Each row is a point on a landscape with many valleys, with its height.
From any point a ball rolls to the lowest of the 2 points nearest to it. It stops when none of these is lower. Distance is the straight distance between rows; heights are no part of it.
(300) height 538: [ 16 -14  -4  -3  15 -13 -20   0  20 -31  29 -15   6  19 -43  -1  12 -12
 -26  12  -1   0   6 -27  10]
(344) height 184: [  3 -11  -3 -19 -22  27  15  -3  19  10 -16   7 -13   6  19  22  -2  17
   8  -1   6  11   6   0  -5]
(309) height 531: [ 13 -20 -34  -4  -8  33  -8  -4  -9  11  -4  -9  -5   2  15  37  -2 -10
   5  -7 -13  12  -9   2  24]
(354) height 654: [ 11 -21  -4   2   5 -16 -30   9   8  -9   8 -32  14  24  -8 -13  -1 -30
  -6   3   4   6  -3 -20  -5]
(129) height 637: [ -6  23 -23  -8  10  28 -12 -18  16 -10  24  27   9  16 -33   1   1  24
  -7  27  -8  40  13  -6  -7]
(86) height 193: [ 11 -16  13   2  -6  -7 -26   3  -4  10 -26 -38  29  15  -6  -5  -3 -26
   8 -33  20  -2   1   3  27]
(756) height 312: [  0   0   1 -18 -22  -8  21  -7   1 -28 -19  12   0  10  31  -1  -9  -2
  31  -3  24  30   5  15 -13]
(579) height 421: [ -7   7  27 -11 -11 -17   0   6  25 -17   5  -1  -7  12   2 -20   1  19
   2  18  31   9  13  -4 -27]
(211) height 533: [ 13   1 -31   5  23  16  -4   1 -27  -7  17   0 -17 -17  -6  26   8 -10
 -20  25 -36   9 -11 -14   8]
(766) height 359: [ -1  18  38  22  18  -7   2 -13   3 -21  37  -5  -8   1   4 -17   8   3
 -17   5  -4 -10 -10  -3   1]
(403) height 615: [  3   4 -25  -3  -2  25 -18 -10  11  -2  13  19   0  23 -16   5  -2  12
 -13  31 -15  32   6 -16 -19]
(916) height 412: [ -6  37   2  10   1  17  14 -28 -15 -25  24  25  14  12  -6 -14   2  20
  -4   6  -9  30  -7   0 -17]
(111) height 370: [ 17 -15   1   0  -2 -13 -10  14  -8  11   1 -26   3  24   2 -34  10  14
  10 -58   8 -14  20  23  21]
(38) height 186: [ 11 -26  11  -9  -4  11 -12   2  -1  21 -46 -24  20  -8 -39  21   1 -10
  -1 -17  25 -10   7  -5  19]
(915) height 503: [ 12   4 -46  22  12  21   2 -12  -8   1   8  20 -17  -9 -12  17   6   7
 -12  27 -49  15 -11  -7   2]
(746) height 425: [ -9   6 -17  -1  -9  18  23   0  -4  11  -9  28  -8 -24  11  -9 -11  11
   3 -25  -4 -23  17  19  -2]
(298) height 247: [-11  20  -8   7  13  22  10   2 -25  11  -2  31 -10 -24   1 -12  -7   4
  -9  21 -17  -4  -1   4 -27]
(29) height 452: [-14   3  37  11 -10 -25 -23   1  -5  10 -30 -25  20  12  -3  11 -10 -29
  -4   2  17  -6 -20 -18  16]
(798) height 197: [  7 -19  -8   1   2   9 -10  11  -6  26  -7 -11  18   0  -9 -10  -3  -7
  10 -31   8 -30  10   6   9]
(1019) height 375: [  6 -23  -7   0  -4  10  31  10  43  10 -15  30 -18  -2 -16  -3  25  25
   1  -7 -13 -14  14  -2  -8]
(392) height 388: [  4 -13  16   9   2   1   1   9  20   1   9  -5  -5   6 -15 -17  -1   6
 -11   6   7 -17   8 -13 -20]
(744) height 195: [-15  35  11  -9   7   9  21  -7 -37   0 -10  23  -7 -31  15  -6  -6   5
 -11  16 -13   8  -4   3 -21]
(61) height 437: [-11   4   8 -23 -18 -26  22   9   0 -11 -13  10 -11 -25   8  16  -7  11
  14 -13  23 -16  14  24  17]
(135) height 295: [ -4   7  -6   6   7  29  -6   9 -17  11  -2  13 -10 -18  -9   4  -4   2
 -12  27 -17 -10   1 -15 -17]
(1020) height 440: [  9 -23 -10  -2   5 -12 -15  -1  41   3  20   4   1  34 -20 -12  23  11
  -8   8 -10  18  10 -20 -17]
(866) height 376: [ -5   2  11 -20 -20 -19  17   3  17 -17 -11  12  -3   6  15 -10  -6  11
  15   9  28  15   7   8 -24]
(99) height 504: [-17  34  26   7   9 -20 -13  -2 -20  -3  21  15   9 -12   8 -21  -7  -4
  -8  19   4  -1  -3   5 -28]
(707) height 506: [  3  -3 -11  -6  17  10 -21   0  32 -18  39  11   7  16 -48  -1  17   8
 -18  20  -4  11  20 -19   7]
(945) height 624: [ 12 -16   3   9  12   1  -7   3  -1  -5   3 -20   4  -8 -32  14   3 -21
 -26  10 -11 -17 -11 -21   9]
(747) height 577: [-18  25  13  -8  -1 -35  16   8 -12   5  -8  17 -12 -43  22 -12 -10  -5
  -4 -24   4 -23   2  22   5]
(992) height 536: [-17  24  22   4  16 -10 -19  12  -7  -6  28  11   9 -14 -18 -14   0   6
 -10  27   8 -15   6  -3 -17]
(791) height 522: [-21  24  28   3  -2 -49 -14  14 -12   3 -10   3   6  -4  21  -5 -10 -16
   9  16  12 -14 -11   3   0]
(119) height 251: [ -6 -14  -4 -24 -17  19   7   5  10   9 -16   9  -1   3  17   5  -6  13
  14 -22  18  -2  20  13   0]
(296) height 619: [-12  35 -13 -11  18  39 -18  -9  10 -21  31   4   8   0 -32  16   4  11
 -13  20  -1  31  17  -8  20]
(510) height 281: [  9 -23  18  -2  -9  -7 -21  10  -6   6 -12 -26  16  21   7  -7   2  -3
  17 -49  20  -4  17  12  29]
(901) height 558: [ 13  21   0   2  24   1   3 -12 -26 -16  32   1  -6 -16   2  30  14  -6
 -17  27 -28  25 -12 -13  15]
(234) height 268: [ 11 -36   0  -3  13 -10   8   8  37  17 -10 -20  -3  18  -8 -19  38  13
   8 -36   7  -9   8  -5   5]
(389) height 188: [ 15 -35  -8  -4   4 -17  10   2  25   6  -1 -23 -11  26  18 -18  21   8
  22 -31  14   2   3  10  14]
(793) height 194: [ 11  -9 -18   5  -6 -17   5  -9  -5 -19  14   0   4  12  28   2   1 -11
  25   6   7  22 -11   9  -6]
(657) height 471: [ 10 -24 -12  -2  10   7  -3   8  38  -1  10   9  -5  19 -42   3  22  13
 -13  19  -7   7  17 -27 -13]
(874) height 266: [  3  -9  -8   1  12  -4  -7  15 -23  20 -10  -4  15 -20  -7   7  -3 -12
  10 -14   0 -36   2   5  13]
(803) height 700: [  0  -5 -18  -6 -15  21 -17   2  -7  11  -7   3  18  12  37  -2 -14 -19
  22  -6   6   9   1   4  -7]
(47) height 658: [  4 -25 -21 -10  -7   6 -25  11  13  12  -5  -9  18  20  18   3  -6 -18
  21   1  12  14   5  -7 -12]
(65) height 398: [ -8   8  44  25  12 -34  -9   3  -2  -7  17 -25 -10  -1  -6 -18   5 -10
 -16   4  -1 -18 -14  -6   3]
(830) height 458: [-10  27  15   4   3  -4   1 -17 -17 -24  24  18  11   7  12 -23  -4   1
   0   8   5  22  -3   4 -27]
(76) height 482: [-18   9  30   2 -12 -29 -31  19   2   6 -25 -13  12  14   6   1 -18 -23
  11  13  17  -4  -7  -9  -3]
(332) height 361: [  4   0 -12 -13  -6 -25   3  18   4   4   2 -11 -11   4  16 -42   2  18
  19 -49  17 -13  24  38  16]
(339) height 315: [ -1   1  21  18  -6  -2   9 -12  12 -12  22 -15 -18   8  29 -24   4   2
  -5  -1  -1  -2 -13   4 -10]
(745) height 323: [-10   0  11 -14 -18  29  -8   3  -7  16 -14   2   4  -8  23  10 -15   4
   1 -26   9 -19   8  16  12]
(305) height 138: [  0 -24  13 -14  -7   5   0  11  16  15 -29 -15   8  -2 -25  13   2   1
   4  -8  18 -22  13 -11   6]
(652) height 477: [  5  22 -25  33  18  20  16 -20 -20  -6  10  33 -12 -12 -21  -1  10  19
  -8  23 -52  21 -13   3  -3]
(428) height 568: [-15  28  19  -5  22   1 -21  -5  -2 -23  41   8  11  -3 -19  -1   5   3
 -11  18   4  11   3  -4   6]
(778) height 231: [-12  16  16 -10   9   5   1  14 -24  20 -36  -2 -18 -41  -4  38  -9   1
  -2  12  -8 -18  -5   1  21]
(387) height 591: [ -4  27  16   3  17  20  -6   0   2 -24  37   7  -6 -12 -33  19  10  10
 -17  22  -1   6   9 -12  18]
(470) height 137: [  3  -4  20  -1 -21  28  10   1  18  -2  -4  -9 -16   3  10  18  -1  10
 -11  12   5   4  -7  -9  -2]
(270) height 378: [-10   9  -3  -2 -13  34  11  -8 -11  20  -7  14  -2 -17  32  -2 -14   0
  -7 -15  -7 -16   3   9  -7]
(823) height 507: [ 16 -12 -29  -2   2  10  13 -10 -16   1   7   2 -10  -5  19  33   6  -5
  10  -3 -12   5 -17   9  18]
(191) height 289: [ -2   0 -23   8 -19  -6  26 -29  10   1  -5  18   9  21  23 -21  -5  13
  17 -16  -4  24  -8  21 -26]
(621) height 431: [ -7  -1  41  18   3 -26  -7  -3   1  -1 -19 -25   2  -1 -10   6  -5 -14
 -11  -2   8 -23 -25 -12  12]
(493) height 379: [  0  22 -10  11  -8   8  39 -36 -18 -19   3  28   2  15   8  -9  -4  16
  -6   0 -21  25 -20   1 -22]
(815) height 447: [ -4  45 -12  15  16  27  14 -28 -20 -12  15  34   8   6 -26 -10   4  22
  -8  11 -32  33  -9  -2  -1]
(416) height 484: [ 13 -15 -22  -1  -5  16  27  -8  -5   1  -5  15 -15 -17   4  29   9  18
  13 -12  -6 -13   1  19  26]
(895) height 278: [ -4   7  -2   1  -1 -20  14   9  13   6   1 -16 -20  -4  27 -45  -6   4
   8 -38  19 -19   8  27  -3]
(649) height 559: [ 10 -20 -30 -13  -4  26 -15   3  -6   6 -10 -19  -2   4  -1  33  -9 -18
  -8  15 -11  13  -4 -17   5]
(14) height 288: [ -5   2 -15 -12  20   0   3  15 -37  25  -7  12   2 -42   3  18  -2  -5
  13  -5 -17 -19   7  15  14]
(840) height 305: [  2   5 -15  22   3 -19   0  -9  17   6  20  -3  -7  29  11 -49   4   7
   9  -1  -4  14  -5  13 -26]
(1025) height 362: [-16   9  -2 -21 -10 -13  -3  10 -23  -3 -21   8   1 -18  19  31 -16  -2
  26  13  17   5   0  15   3]
(341) height 607: [  5   6  19   6  18  10  -7   5  -5 -16  21  -7  -8 -12 -37  20   5  -2
 -29  25 -14  -9  -1 -24  13]
(490) height 463: [  5  -3  -1  -2  -3 -13  37   2   2 -11  -7  13 -18 -28   3  12   7  11
  10  -8   4 -27   2  18  11]
(505) height 671: [ 23 -29  -6   5   7 -27 -11   3  10  -3  -5 -47  12  12 -19  -6   7 -27
   1  -9  15  -7  -6 -12   6]
(266) height 413: [  0  -4 -13  -2 -14  32  37   6  24  14 -20  34 -21 -13   1  -7  -1  25
   1 -12 -14 -13  15   8  -6]
(680) height 260: [-10  -6  31   8  -9 -15   6   2  10  -2  -1 -27 -16   6  29 -23  -9  -4
   2  -9  14  -9 -13   5  -4]
(771) height 426: [ -8  -7  42  -1  -5  -8 -17  11  24  -3   1 -16   2  17 -19 -21   3   5
 -10   9  21  -4   6 -20 -16]
(562) height 586: [  7 -21 -31  -7  -1  16 -22  -4  13   3   6  -7   1  22 -10   9  -5 -11
 -25  18 -19  19   0 -25  -6]
(620) height 142: [ -2  28   7  -3   3  17  12  -9 -31  -5  -1  11  -7 -18  26  18  -4  -2
  -7  24 -12  19 -16  -2  -7]
(757) height 270: [  2 -10   7 -11 -12   8  -9   7 -21   5 -22 -12   7  -5   8  39  -5 -12
  15 -11   6  -4  -4   7  31]
(936) height 382: [  2  -6 -10  14   3  -8 -20  -6  28   1  33  -8   2  31  -3 -38  10   6
  -2   7  -1  16   4  -6 -22]
(930) height 576: [ 17  15 -13  11   8  10   7 -24 -20 -26  31  11   1   8   9  20   7  -1
  -9  23 -21  43 -12  -7   5]
(357) height 68: [  1  -8   5  12   0 -10 -27  13  -6  29 -12 -37  24   2   2 -16 -11 -23
   0 -24  11 -24  -5   0   0]
(18) height 316: [-10  -1   8 -14   0 -18 -20  12 -32   6 -25   3  14 -12  17  38 -13 -20
  23   4   8   3  -4  13  29]
(595) height 349: [ -2  13 -27   9 -13   3  46 -30  -8  -2 -11  31  -5   4  12  -7  -4  19
   6 -21 -22  10 -17  13 -13]
(56) height 646: [ 20 -24 -13  12  10  -6  -1  -3  -6  10 -12 -28  17  -6 -37   0   5 -33
 -10 -17  -2 -24  -3 -13  11]
(398) height 616: [ 12 -25 -28   0  -5  -3 -23   1  19  -2  10  -8   7  26   8  -1  -2 -27
  -4   8 -11  19  -5 -18  -9]
(394) height 196: [ -9  -7  14  -8  -1   7   7  20  -8  12 -33  -8  -5 -26 -23  25  -7   5
  -2   7   7 -29   3  -4  17]
(638) height 552: [-21  24  25  -6   3 -43   0   7 -20  13  -9   6  -2 -31  18  -4  -7 -11
  -2   1  -1 -23  -6  12  -3]
(36) height 81: [ 13 -19 -12   5  -1 -10   1   0  12  -2  11 -17   3  16  19  -6   6  -9
  16 -17   2  -4 -15   7  10]
(554) height 94: [ -5  16  29   1  -8   6   4  -6  -8 -14   5  -8 -10  -6  15  27  -9  -3
 -10  21   3   9 -15  -7   0]
(515) height 331: [  7 -28 -12   2   0  -9  22  15  49  19 -11   9 -13  14  -5 -17  35  27
  11 -24  -4  -8  20   3  -9]
(153) height 228: [  2 -22   0  -9  -6  14 -13   2 -11  15 -36 -25  19  -1 -13  35  -9 -19
  -3  -8  10  -2  -5  -8  30]
(120) height 174: [  0  12 -21  12 -11 -24  13 -18  -1 -15   5  11  11  28  20 -42 -10   5
  21  -1   4  31  -9   8 -29]
(256) height 173: [-12   2   9   0 -11 -21   0  10   4   9  -7 -11  -1  -7  18 -19  -9  -3
   6 -14  17 -23   4  14  -6]
(157) height 344: [  1  -9  -8  13   7  14   1  11   7  13   4  13   0 -10 -16  -7  -4  -2
  -5  12  -6 -29   4  -6 -16]
(1021) height 403: [-17  17   2 -22 -11 -18  20   0 -15 -13 -20  21  -7 -30   9   9 -16  14
   6   7  12  -1   1  15 -10]

Where does a ball stop that starts at each point below?
(129) | (305)
(354) | (305)
(47) | (305)
(746) | (554)
(61) | (305)
(771) | (554)
